Points, in no order, along strands that fork, close into loops and pass close to each other.
Two points are linked if the straight distance between their rows is under 50.6. Some points are linked to none.
Zik: [-8, -5, 48, 1, 29, 17, 13, 6, -2, 9, -19, 3, -27, 10, 1, 8, 3, -17, -30, 10]
pilon: [22, 37, 19, -4, 34, -7, -3, 31, -14, -21, -19, -16, -41, -2, -3, 25, -7, -5, -4, -9]
Fos: [-1, -8, 13, 10, -3, -7, -18, -2, -9, -5, 1, -5, 6, -25, -6, 0, 3, -8, -30, 3]
bol: [-22, -24, 18, -17, 44, 17, 2, -46, 9, 9, -5, 22, 32, 8, 7, -23, 15, -1, 2, -6]
pes: [8, 26, -30, 33, 2, -26, -2, 16, -19, -30, -19, -31, -2, -16, -32, 17, -19, -4, 15, -9]
rogon: [-18, -8, -61, 30, -31, -13, -9, 32, -6, -11, 23, 12, 24, -19, -2, -1, -16, -9, 24, 2]
zazo: [-15, -15, -30, 43, -23, -18, -5, 8, -7, -11, -7, -10, 23, -33, -27, -2, -4, -2, -3, 4]
sisi: [12, -9, 22, 6, -7, 6, 25, 5, -1, 3, -15, 19, -40, -11, 20, 0, 3, 1, -31, 24]
daz: [-30, -6, -3, 6, -32, 9, -12, -20, 4, 16, 10, -24, 20, 23, -36, 9, 10, 12, -9, 1]
nusir: [27, 1, 7, -23, 59, 1, 2, 6, -3, -8, -10, 5, 24, -3, -9, -4, 37, 12, 44, -34]
dor: [31, 27, 28, -19, 38, 5, -18, 28, -14, -10, -4, -13, -12, 6, 15, 11, -20, -1, 29, -35]
gedi: [-16, 30, 26, -13, -13, -19, 26, -4, 8, -22, -16, 46, -38, 15, 15, -25, -21, -4, -31, 18]
Nul: [-17, -7, 10, -6, -11, 11, -25, -8, 11, 18, 23, 11, 7, 7, 16, -6, -2, -4, -14, 2]
Fur: [-13, -16, 14, -11, 39, 15, -12, -29, 7, 24, 10, 6, 24, -4, 2, -13, 21, 7, 1, -14]
rakob: [-37, -5, 18, -5, -35, -2, 3, -26, 1, -14, -7, 4, 12, 23, 14, -10, -16, -2, -29, 8]
zit: [27, -18, 0, -1, 38, 28, 4, -1, 36, 25, 4, 15, 4, 5, 11, -13, 16, -9, 23, 0]
leg: [-24, 12, -6, 26, 22, -17, -22, 9, 8, -18, 0, 24, -35, -18, 2, 5, 1, -28, -28, 18]
Zup: [40, 2, -32, -8, -7, 0, 7, -1, -16, -6, -8, -29, 4, -28, -5, 8, -32, -5, 1, -11]
Rilar: [15, -31, -9, -17, -10, 9, 10, -27, -2, 14, 7, 10, 21, -34, 11, -13, 22, 38, 2, 0]
Bava: [-17, 2, 0, 22, -25, -2, 8, -6, 3, 0, -6, -3, -29, 14, -2, 11, 7, -10, -35, 27]
kiga: [-8, 9, 24, 4, 9, 4, -9, -8, 16, 21, 5, -29, 5, 30, -11, 0, 25, 6, 20, -14]
vete: [1, -13, 34, -9, 12, 1, -7, -1, -13, 6, -8, -14, 13, -19, -12, 3, 11, -2, -22, -5]
gove: [14, 31, 30, 7, 27, 4, -2, 25, 1, 2, -9, -20, -33, 11, 0, 17, 4, -4, -5, -8]
gapu: [-45, -7, -34, 39, -45, -21, 18, 20, -14, -12, 6, 26, 14, 7, -21, -9, 0, -4, 12, 28]
zuku: [-7, -16, 45, -7, 20, 19, -7, 8, 7, 15, 4, 41, -6, -4, 25, -11, -16, -9, -17, 1]
ronir: [6, 16, -42, 28, 20, -22, 17, 7, -1, -26, -27, -16, -32, -31, -21, 23, -6, -13, 5, 22]
kav: [2, -6, 24, 1, 1, -3, 19, 3, -8, -16, -17, 35, -41, -18, 12, -6, 2, -3, -37, 26]
meruz: [-1, -11, 20, 11, -9, 15, 14, -7, 14, 29, -5, -14, -11, 21, 9, 2, 11, -8, -11, 16]
fad: [-5, 6, 6, -22, -27, 4, -7, 14, 12, 21, 40, 36, -7, 29, 33, -19, -3, 0, 2, 8]
Lozo: [-29, -11, -19, 19, -39, 4, -21, -10, -1, 1, 9, -12, 29, 1, -43, 5, 2, 6, -9, -1]
tatad: [-7, -10, -12, -7, -5, 11, -12, -24, 2, 19, 14, -18, 23, -14, -17, 2, 19, 29, 0, -12]
Dopuz: [-17, 5, 18, -15, -18, 9, -5, 7, 15, 20, 23, 33, -11, 35, 37, -15, -11, -10, -8, 13]
vuke: [5, -27, 47, -11, -4, 10, 36, -7, 1, 6, -23, 27, -7, -1, 24, -21, -3, 1, -15, 18]
Kada: [-30, -15, 24, -7, -21, 10, 6, -31, 7, 7, -8, -4, 12, 24, 16, -9, -4, 1, -18, 12]
tamat: [-11, 18, -27, 41, 11, -28, -9, 19, -10, -19, -15, -23, -2, -26, -28, 14, -7, -11, 3, -2]
rav: [-18, -13, -29, 10, -37, -1, -22, -6, 4, 2, 23, -1, 26, -9, -19, 2, 1, 8, -7, 1]
lapuf: [-23, -2, 44, -7, 14, 3, 0, -1, -6, -18, -14, 37, -16, -3, 17, -6, -20, -13, -43, 7]
Tuse: [-21, -26, 38, -6, 5, 16, 24, -33, 10, 6, -24, -7, 15, 22, 10, -16, 0, -8, -12, 10]
Tosul: [-46, -8, -22, 26, -56, -22, 10, 5, -11, -17, -1, 25, 21, 15, -23, -16, -6, -5, 1, 24]
dagam: [37, -8, 1, -9, 29, 33, 2, 20, 17, 20, 9, 7, -6, -15, 29, 4, -18, -7, 10, -13]
Gav: [25, -13, -13, -26, 25, 16, -16, -5, -6, 11, 16, -5, 22, -43, 9, 3, 5, 16, 1, -23]
dop: [-25, -14, -8, -10, -36, 15, -1, -16, 11, 24, 28, 8, 14, 34, 9, 1, 13, 10, 5, 16]
ran: [-10, 11, -37, -8, -18, 13, -34, 7, 8, 12, 40, -17, 19, 15, -17, 23, -1, 3, 8, -12]
ropas: [-26, -9, 21, 11, -18, -4, -5, -21, -9, -2, -11, -21, 6, 6, -19, 5, -1, -6, -35, 4]
teg: [-25, 1, 12, 1, 1, 8, -9, -23, 18, 27, 13, -24, 13, 39, -15, -1, 22, 3, 10, -7]
ligu: [28, 14, 31, -18, 46, 11, -15, 36, -7, 4, -1, -5, -8, -6, 2, 16, -14, -7, 11, -33]
reket: [-45, 8, -19, 25, -8, -39, 14, -4, 6, -25, -10, 32, -30, -8, 1, -12, 6, -9, -2, 36]
debu: [21, 29, 8, -2, 30, -16, 0, 28, -22, -29, -26, -15, -32, -18, -17, 24, 5, -9, -13, -4]
vup: [-31, -12, 6, -2, -15, 13, -2, -35, 10, 25, 5, -19, 20, 29, -15, 0, 15, 9, 2, 3]
fab: [39, 4, -8, -47, 32, 0, 7, -9, -35, -8, -9, -22, 16, -20, -3, 0, -8, 21, 43, -37]
tenog: [14, -1, 28, -34, 36, -2, -14, 22, -22, -22, -19, -6, 18, 1, 11, 9, 21, 15, 52, -35]
Mudek: [-15, -6, -24, 42, -4, -24, -14, 11, -10, -14, -6, -5, 12, -34, -16, 3, -2, -11, -10, 4]
Gupum: [-18, 10, 16, -2, -26, -23, -1, -6, -4, -20, -4, 32, -4, 0, 13, -27, -16, -5, -28, 12]
Sido: [-19, 29, 35, -22, -13, -9, 25, -2, 12, -19, -17, 37, -19, 28, 23, -24, -32, -2, -27, 0]
sika: [51, -6, 2, -26, 17, 4, 20, 15, -23, -4, -23, -27, 1, -30, -2, 13, -14, -4, 3, -14]
tup: [8, -18, 14, -7, 47, 5, 13, -30, 8, 9, -13, 0, 25, 5, -22, -14, 48, 5, 15, -9]
nuko: [14, -1, -13, 15, -23, -21, -3, 20, 0, -13, 12, 27, -11, -31, 15, -18, -7, -3, -13, 7]
difi: [0, -23, 46, -32, -4, 2, 30, -19, -3, -1, -24, 32, 14, -2, 23, -31, -6, 12, -8, 4]
genub: [18, -6, 20, 4, -4, 6, 15, -5, 4, 17, -13, -39, 4, 3, -14, 9, 18, 12, 11, -3]
sul: [-1, -6, -44, -17, -29, 13, -21, 2, 7, 11, 51, 13, 18, -3, 14, 7, 3, 15, 8, -8]
fesol: [1, -4, -9, 23, 3, -19, -19, 12, -11, -13, -3, -6, 8, -37, -11, 2, -2, -15, -22, 2]
fiv: [-21, 13, -12, 24, 2, -18, -32, 18, 7, -14, 16, 29, -17, -12, 17, -7, -11, -24, -23, 9]
Supu: [14, 14, 13, 5, 6, 2, 2, -4, 15, -5, -10, -29, 4, 38, -1, 3, 23, 20, 59, -14]
supo: [-31, 4, -12, 24, -18, -22, -29, 8, -2, -11, 15, 23, -1, -6, 10, -12, -9, -21, -21, 11]
bafu: [15, -34, 36, -11, 27, 20, 15, 6, 4, 20, -8, 21, 4, -16, 13, -7, 7, -5, -3, 4]
Big: [13, 13, 5, 0, 19, 5, -2, -6, 18, 13, 2, -27, 9, 25, -7, 1, 23, 18, 43, -19]
povur: [51, 3, -19, -21, 6, 6, 14, -4, -24, -2, -12, -29, -7, -26, 2, 5, -35, -9, 6, -13]
ruzit: [-1, -26, 39, -14, 58, 18, 0, -10, 16, 13, -7, 20, 20, 9, -13, -14, 18, -20, 6, -12]
gutud: [-1, 6, -36, 21, -40, 5, 5, 22, 1, 1, 16, -9, -11, 20, -11, 31, -2, -10, -11, 26]
Vupos: [-4, 14, -10, 24, -15, -1, 9, 7, 9, 2, -5, -10, -42, 11, -3, 25, 9, -10, -26, 26]
Neri: [15, -24, 3, -5, 7, 25, 7, -6, 29, 28, 13, 18, 3, 3, 27, -17, 14, 3, 14, 5]
Tof: [-22, -17, 27, -32, -7, 0, -3, -34, -7, -11, -4, 23, 30, -13, 16, -25, -6, 16, -18, -7]
Tovud: [44, 21, -15, -9, -9, -15, 18, -5, -43, -19, -25, -32, -28, 0, -16, 3, -39, 0, 23, -10]
ralar: [-25, 4, -38, 34, 13, -25, 4, 11, 10, -19, -9, 12, -33, -27, 0, 11, 8, -14, 4, 32]
kosab: [29, 25, -9, 15, -9, -11, 20, 9, -10, -17, -27, -39, -31, 2, -19, 26, -7, 7, -4, 4]
zuko: [23, -17, -22, -16, 0, 10, -17, -7, 0, 3, 23, 6, 18, -46, 18, -5, 0, 19, -3, -17]
tipov: [-18, -19, 54, -12, 25, 13, -3, 3, -7, 2, -9, 34, -1, -4, 15, -5, -19, -15, -30, -2]
Tik: [3, -5, -31, -6, 22, 12, 2, -29, -7, 24, 12, -11, 29, -18, -8, 2, 26, 39, 12, -21]
kepa: [-9, 7, -45, 32, 18, -24, 16, 11, 4, -21, -21, -3, -31, -37, -3, 16, 1, -11, 9, 29]
losal: [8, 30, -29, 10, -25, 2, -12, 19, -5, -3, 8, -35, -3, 31, -29, 29, -18, 3, 18, -11]
sofe: [-21, 6, -38, 29, -41, -5, 9, 22, -2, -14, 21, 11, -15, 25, -13, 24, 4, -15, -8, 37]
nuled: [4, -21, 8, -20, 33, 18, -13, -14, 0, 18, 10, 5, 23, -27, 4, -9, 19, 14, -1, -15]
sek: [12, -2, 27, -6, 29, 19, -21, 21, 1, 13, 10, 5, -2, -21, 9, 6, -8, -11, -18, -14]
Sige: [4, 36, -11, 20, -30, -11, -10, 19, -8, -17, -7, -34, -12, 25, -29, 25, -10, 14, 17, -11]
zod: [-12, 22, -14, 27, 31, -19, -20, 17, 3, -20, -6, 2, -33, -24, -10, 15, 3, -25, -18, 14]
kar: [0, -10, -60, 24, -26, -13, -13, 19, -3, -11, 15, 1, 23, -32, -2, 1, -23, -8, 14, -8]
guri: [-4, -1, -34, -12, -36, -1, -29, 12, 8, 1, 51, 22, 15, -5, 13, -5, -2, 1, 4, -1]
Muk: [-26, 13, -2, 36, -22, -17, -9, 0, -5, -7, -11, -27, -9, 10, -43, 15, 6, -6, -21, 5]
geg: [25, 3, -41, -4, -27, 17, -1, 4, 3, 11, 11, -27, 2, 0, 1, 18, -17, 4, 10, -3]
vezef: [-12, -23, 51, -13, 43, 14, 7, -13, 7, 11, -17, 1, 18, 16, -11, -14, 14, -20, 1, -6]
Zap: [-22, -12, 39, -1, -4, -1, 6, -24, -11, 4, -20, -29, 8, 11, -19, 1, 8, -5, -26, 2]
Dage: [39, -2, -15, -3, 49, 23, 5, -6, 33, 15, 3, 4, 10, 8, 1, -9, 18, -6, 34, -13]
vedam: [7, 0, -31, -1, 38, 12, 3, -25, 5, 26, 15, -5, 26, -4, 0, -3, 32, 27, 20, -21]
Viv: [-21, -22, 11, -9, 25, 19, 6, -41, 24, 17, 0, 22, 23, 22, 14, -28, 15, -1, 6, 5]
dat: [7, -3, 30, 1, 28, 22, -12, 13, 15, 25, 8, 0, -7, 1, 12, 3, -2, -13, -10, -6]
Nagom: [-20, 15, 42, -23, -7, 4, 20, -4, 17, -8, -10, 34, -6, 30, 33, -24, -32, 2, -17, -4]
lezu: [18, 26, -30, 17, 16, -12, 12, 9, 4, -22, -20, -17, -47, -16, -15, 29, -2, -14, -11, 21]
Sop: [8, 15, 20, 4, -12, -8, -8, 2, -9, -10, -11, -39, 5, 6, -24, 15, 12, 26, 17, -21]
rup: [42, 24, -15, -17, 13, 12, 3, 8, 0, 16, 1, -30, -18, 13, 16, 8, -37, -9, 23, -19]
pefus: [-54, 2, -20, 35, 15, -35, -2, 2, 3, -16, -9, 20, -24, -21, 1, -2, 6, -16, -1, 32]
bap: [-14, 4, 20, -36, -14, 1, 18, -23, 21, 12, 6, 36, 15, 28, 27, -41, -9, 14, 8, -2]
Vona: [28, -1, -36, 11, -16, -8, 2, 0, -17, -17, -16, -35, 16, -33, -27, 10, -19, 3, 3, -10]
nifo: [-19, -1, -26, -4, -44, -18, -27, 6, 3, -6, 42, 30, 23, 2, 2, -18, -4, 2, 1, -1]
vufup: [-5, -18, 52, -1, 32, 18, 16, 1, 5, 17, -21, 4, -5, 14, 2, -4, 7, -20, -15, 6]
metok: [4, -10, 4, 7, -44, 3, 25, 1, 7, 16, 3, 7, -23, 15, 20, -1, 6, 6, -14, 27]
zeme: [6, -7, -50, -19, -8, 24, -1, -6, 13, 26, 42, 6, 17, 5, 19, 10, 10, 21, 21, -7]
letan: [2, -11, 31, 4, 23, 27, -4, 11, 21, 27, 8, 21, -14, 10, 22, -5, -6, -14, -8, 1]
gapid: [14, -25, 37, 0, -2, 11, 33, 2, 0, 11, -21, 19, -21, -6, 21, -8, 5, 1, -20, 22]
tise: [38, -11, 11, -15, 15, 3, 18, 23, -23, 2, -21, -17, 2, -33, -4, 16, 3, -4, -13, -5]
ral: [35, -1, 2, -11, 70, 10, -1, 0, 13, -4, -2, 20, 17, 6, -17, -11, 35, -2, 36, -27]
Poz: [36, 19, -14, -9, -22, -6, 9, -8, -35, -14, -20, -36, -18, 11, -14, 3, -39, 14, 35, -16]
kinov: [-14, -2, 7, 3, -21, -5, -30, 2, 4, 0, 18, 18, 0, -5, 17, -13, -9, -8, -28, 4]
refa: [25, 15, -17, 1, 38, 3, 1, -17, 22, 5, 4, -7, 12, 28, -8, -9, 34, 14, 49, -24]
Nulal: [-25, 3, 9, -17, -48, -2, 11, -10, 3, 1, 16, 18, 2, 45, 18, -8, -7, 1, -8, 21]
Ranev: [-33, -11, -28, 11, -43, -19, -29, 0, -2, -9, 25, 22, 30, -9, -11, -14, -5, 2, 0, 5]
pipu: [29, 1, 20, -42, 22, -7, -2, 16, -39, -26, -27, -13, 9, -4, 11, 7, -1, 13, 46, -29]
seku: [21, 11, 24, -10, 38, 11, -27, 28, -8, 4, 8, -8, -3, -19, -2, 12, -11, -9, -10, -26]
mudu: [29, 25, 2, -1, 11, -8, -16, 17, -12, -12, -4, -33, -8, -10, -7, 15, -18, 0, 4, -21]
sabe: [17, 0, -10, -7, -9, 15, -20, 22, 14, 12, 32, 21, -11, -10, 34, -3, -12, -1, -8, -7]
gupop: [18, -15, 17, -10, 68, 14, -6, -3, 23, 9, 3, 25, 18, 3, -18, -12, 28, -12, 20, -18]
rivod: [15, -13, 21, -6, 33, 7, 14, -14, 11, 13, -10, -18, 18, 4, -14, -7, 38, 6, 25, -9]
rese: [19, -23, -13, -20, -19, 5, 0, -12, 1, 7, 19, 17, 16, -40, 19, -16, 12, 33, 2, -8]
Sute: [-10, -4, -4, -27, -16, 11, -5, -8, 18, 27, 40, 36, 9, 28, 30, -22, 8, 12, 18, 6]
sori: [13, 8, 15, 4, 27, -8, 0, 22, -15, -14, -19, -8, -25, -26, -13, 20, 5, -15, -32, 3]
loku: [-11, 6, 31, -16, -16, 7, 9, 0, 14, 11, 6, 41, -18, 27, 34, -27, -20, -2, -14, 7]
bugi: [-20, -22, 40, -8, 8, 9, 17, -36, 1, 10, -21, -22, 20, 16, -10, -10, 15, -4, -10, 3]
Vap: [14, 11, -30, 10, 49, 5, 3, -22, 12, 19, 10, 0, 20, 13, -12, -12, 41, 17, 28, -25]
lani: [-1, -5, 19, 4, 18, -5, 7, 7, -10, -17, -21, 16, -32, -26, -6, 10, 10, -15, -43, 22]
bik: [-42, -7, 3, 3, -53, -8, 2, -27, -2, -16, -6, 3, 17, 23, -3, -6, -14, 1, -24, 15]
papef: [6, 16, -22, 20, -2, -5, 11, 5, 9, -11, -14, -12, -46, -7, -12, 27, 8, -9, -22, 30]
paza: [11, -20, -13, -6, -16, 21, 9, -8, 20, 29, 18, 5, 6, 7, 24, -7, 16, 15, 13, 10]
dukan: [1, 14, -29, 16, -35, 9, -3, 19, 3, 6, 16, -29, -2, 28, -25, 30, -4, -4, 1, 6]
Vute: [-2, -8, -18, 3, -25, 9, -21, -8, 6, 12, 21, -11, 16, -8, -6, 7, 5, 10, -9, -2]
pomib: [23, -2, -58, 8, -21, -5, -11, 8, -5, -16, 14, -4, 15, -36, 10, 1, -33, -11, 9, -13]
fom: [-40, 4, 0, 37, -7, -24, -15, -6, -10, -14, -11, -14, 1, -2, -33, 5, 0, -19, -28, 9]
pido: [15, -6, -32, -12, -2, 22, -2, -10, 17, 29, 24, -10, 14, 3, 15, 8, 6, 15, 19, -8]
bodat: [-19, 3, -3, 18, -27, -17, 12, -6, 0, -13, -9, 21, -33, 2, 5, -4, 5, -8, -31, 33]
pofol: [-2, 10, 45, 7, 23, 1, 5, 12, -4, 5, -15, -15, -25, 6, -9, 13, 11, -12, -25, 1]
gir: [39, 30, 4, -22, 27, 5, -9, 12, -17, -1, -3, -19, -22, 9, 16, 4, -42, -11, 27, -29]
pem: [-25, -3, 2, 24, 11, -34, -3, 7, -12, -27, -13, 33, -15, -38, 6, -15, 2, -17, -22, 21]
nitu: [25, 21, 16, -11, 4, -18, -11, 14, -42, -37, -22, -24, -9, 0, 4, 17, -17, 11, 26, -19]
lazon: [-17, 4, -22, -5, -16, 17, -25, 2, 12, 23, 38, -17, 14, 29, -10, 19, 11, 1, 6, -2]
zakod: [-29, -3, -41, 43, -19, -32, 1, 25, -4, -10, 6, 20, -6, -17, 5, -2, -1, -7, 9, 20]
dig: [-26, -13, 7, -6, 10, 19, -3, -31, 29, 27, 10, 11, 18, 40, 14, -16, 14, -9, 9, 8]
kos: [-19, 22, -27, 39, 31, -28, -12, 19, 0, -20, -10, -12, -19, -26, -16, 14, -2, -20, -3, 8]
rem: [-10, -9, 41, -36, -13, -5, 14, -22, -8, -21, -20, 27, 24, -8, 19, -31, -17, 14, -19, -4]
Meral: [25, 14, 11, 14, -10, -8, 19, 10, -10, -6, -26, -41, -20, 4, -18, 22, 6, 12, -2, 1]
ges: [32, 1, -6, -15, 40, 22, 0, -2, 17, 18, 8, -15, 9, -6, 9, 0, 4, 4, 32, -21]
lito: [-22, -19, 15, -22, 6, 4, -18, -38, -8, 4, 6, 11, 33, -21, 6, -17, 8, 16, -17, -7]
bosi: [22, 2, 17, -38, 49, 0, -6, 12, -18, -11, -11, -5, 23, -8, -2, 2, 27, 17, 45, -39]
Bopop: [7, 18, -34, -10, -2, 10, -40, 6, 10, 9, 35, -22, 16, 1, -3, 16, -14, -2, 7, -24]
gudib: [-16, -13, 11, -26, -16, 6, 25, -38, 20, 11, 0, 28, 19, 26, 24, -35, 8, 18, 13, 9]
beb: [-31, 14, -10, 14, -27, -33, 14, -3, 2, -23, -4, 34, -31, 11, 4, -15, -1, -10, -19, 34]
monus: [25, -10, -41, -5, -21, 0, -16, 2, 2, -7, 21, 5, 16, -41, 16, -5, -17, 5, 1, -16]
Kavus: [-31, 2, -18, 20, -48, -6, 2, 11, -4, -9, 24, 18, -7, 36, -10, 16, 2, -15, -14, 32]
Lefo: [-36, 9, -4, -4, -53, -16, 9, -1, -6, -18, 17, 23, 3, 48, -1, 0, -11, -10, -16, 29]
Zib: [15, 14, -1, 0, -14, 1, 9, -7, -5, -7, -16, -37, 3, 29, -7, 11, 2, 37, 59, -16]
dirob: [4, 12, 26, -7, -10, -13, 22, 8, 1, -12, -8, 50, -46, -6, 16, -23, -10, 2, -29, 21]
ril: [-19, -9, -1, -21, -48, 5, 8, -8, 5, 12, 35, 21, 11, 40, 13, -7, 4, 7, 5, 21]
rasu: [23, -17, 21, -18, 15, -2, 2, 19, -24, 0, -17, -14, 10, -34, -11, 10, 13, -5, -24, -7]
zeg: [40, 7, 6, -42, 16, -7, 3, 5, -42, -17, -20, -25, 5, -14, 0, 4, -18, 10, 37, -30]
leno: [27, 15, -28, 14, -4, -22, 0, 8, -26, -27, -20, -33, 8, -23, -30, 9, -26, -2, 16, -17]
buses: [-26, 2, 26, 3, 16, -14, -7, -2, -9, -31, -17, 40, -24, -14, 9, -8, -14, -19, -43, 16]
galuv: [20, -2, -18, -9, 7, 18, -1, -9, 15, 22, 9, -27, 13, -2, 2, 8, 5, 17, 21, -14]
volab: [39, 25, -17, 0, -2, -15, 23, 1, -31, -22, -30, -35, -30, -4, -16, 15, -24, -1, 9, 1]
lago: [32, -3, 28, 1, 30, 16, 24, 22, 3, 16, -18, -13, -22, -1, 7, 14, 5, -7, -5, 2]
vabeg: [42, 10, -11, -11, 24, 27, 2, 13, 12, 22, 6, -15, -13, 2, 24, 5, -30, -15, 16, -17]
bebap: [-21, 4, -36, 41, -15, -22, 3, 15, 2, -16, -3, 10, -21, -13, -4, 9, 4, -9, -7, 29]
vuge: [-39, -9, -13, 16, -54, -19, 3, -11, -9, -18, -2, 15, 15, 14, -11, -12, -10, -4, -16, 20]
litag: [15, -14, 31, -2, 20, 9, 19, -8, 10, 20, -14, -23, 9, 2, -8, -4, 25, 0, 10, -1]
bafut: [25, 2, 28, 10, -3, -2, 29, 4, -3, 9, -24, -41, -11, 9, -15, 15, 18, 12, 6, 3]
mugok: [-25, -8, -20, -7, -28, 20, -15, -4, 8, 22, 43, -2, 19, 36, -9, 18, 12, 5, 6, 13]
kevuk: [13, -13, -30, 24, -26, -7, -6, 1, -8, -12, -5, -20, 23, -34, -29, 6, -7, 9, -3, -6]
taruz: [-21, 12, 30, -36, -12, 3, 14, -16, 22, -5, -2, 31, 18, 29, 32, -34, -23, 10, -3, -11]
Kiv: [-45, -3, -47, 40, -27, -28, 21, 36, -15, -7, 7, 24, 1, -12, -4, -5, -2, 3, 27, 23]
tusup: [-15, -9, 2, -6, 8, 20, -20, -13, 23, 32, 26, 4, 13, 17, 15, -8, 11, -2, 3, -1]
Mima: [-13, 22, 0, 28, -27, -10, -12, 10, -4, -4, -3, -34, -6, 20, -40, 22, 5, 4, -3, -6]
neli: [26, 13, -4, -10, -17, 2, 4, -11, -25, -15, -18, -37, -5, 19, -4, 8, -21, 32, 54, -21]

A tip is a point with one link. Name the tips that can be reached along the links from each point below, in the order of the rows.
guri -> tup
gapu -> ropas
kinov -> rogon, Rilar
pipu -> fab, Sute, lito, gudib
ran -> fom, Bopop
letan -> dagam, buses

A fork is a point with three links, a tip a point with one. Leave the first point through the second and follow the links. Name the first fork or tip that comes.
Vupos / papef -> ralar
Kavus / sofe -> fom
buses / lapuf -> dagam
vete / rasu -> Vona
paza / Neri -> pido
Supu / Zib -> tup
losal / dukan -> Bopop
genub / bafut -> Big

How many points has the smallest loop of links through each point below? Write - if it is on no loop.
Vona -> 7
rasu -> 12
rav -> 13
bap -> -
Bava -> 11
ges -> 7
Tovud -> -
ran -> -
letan -> -
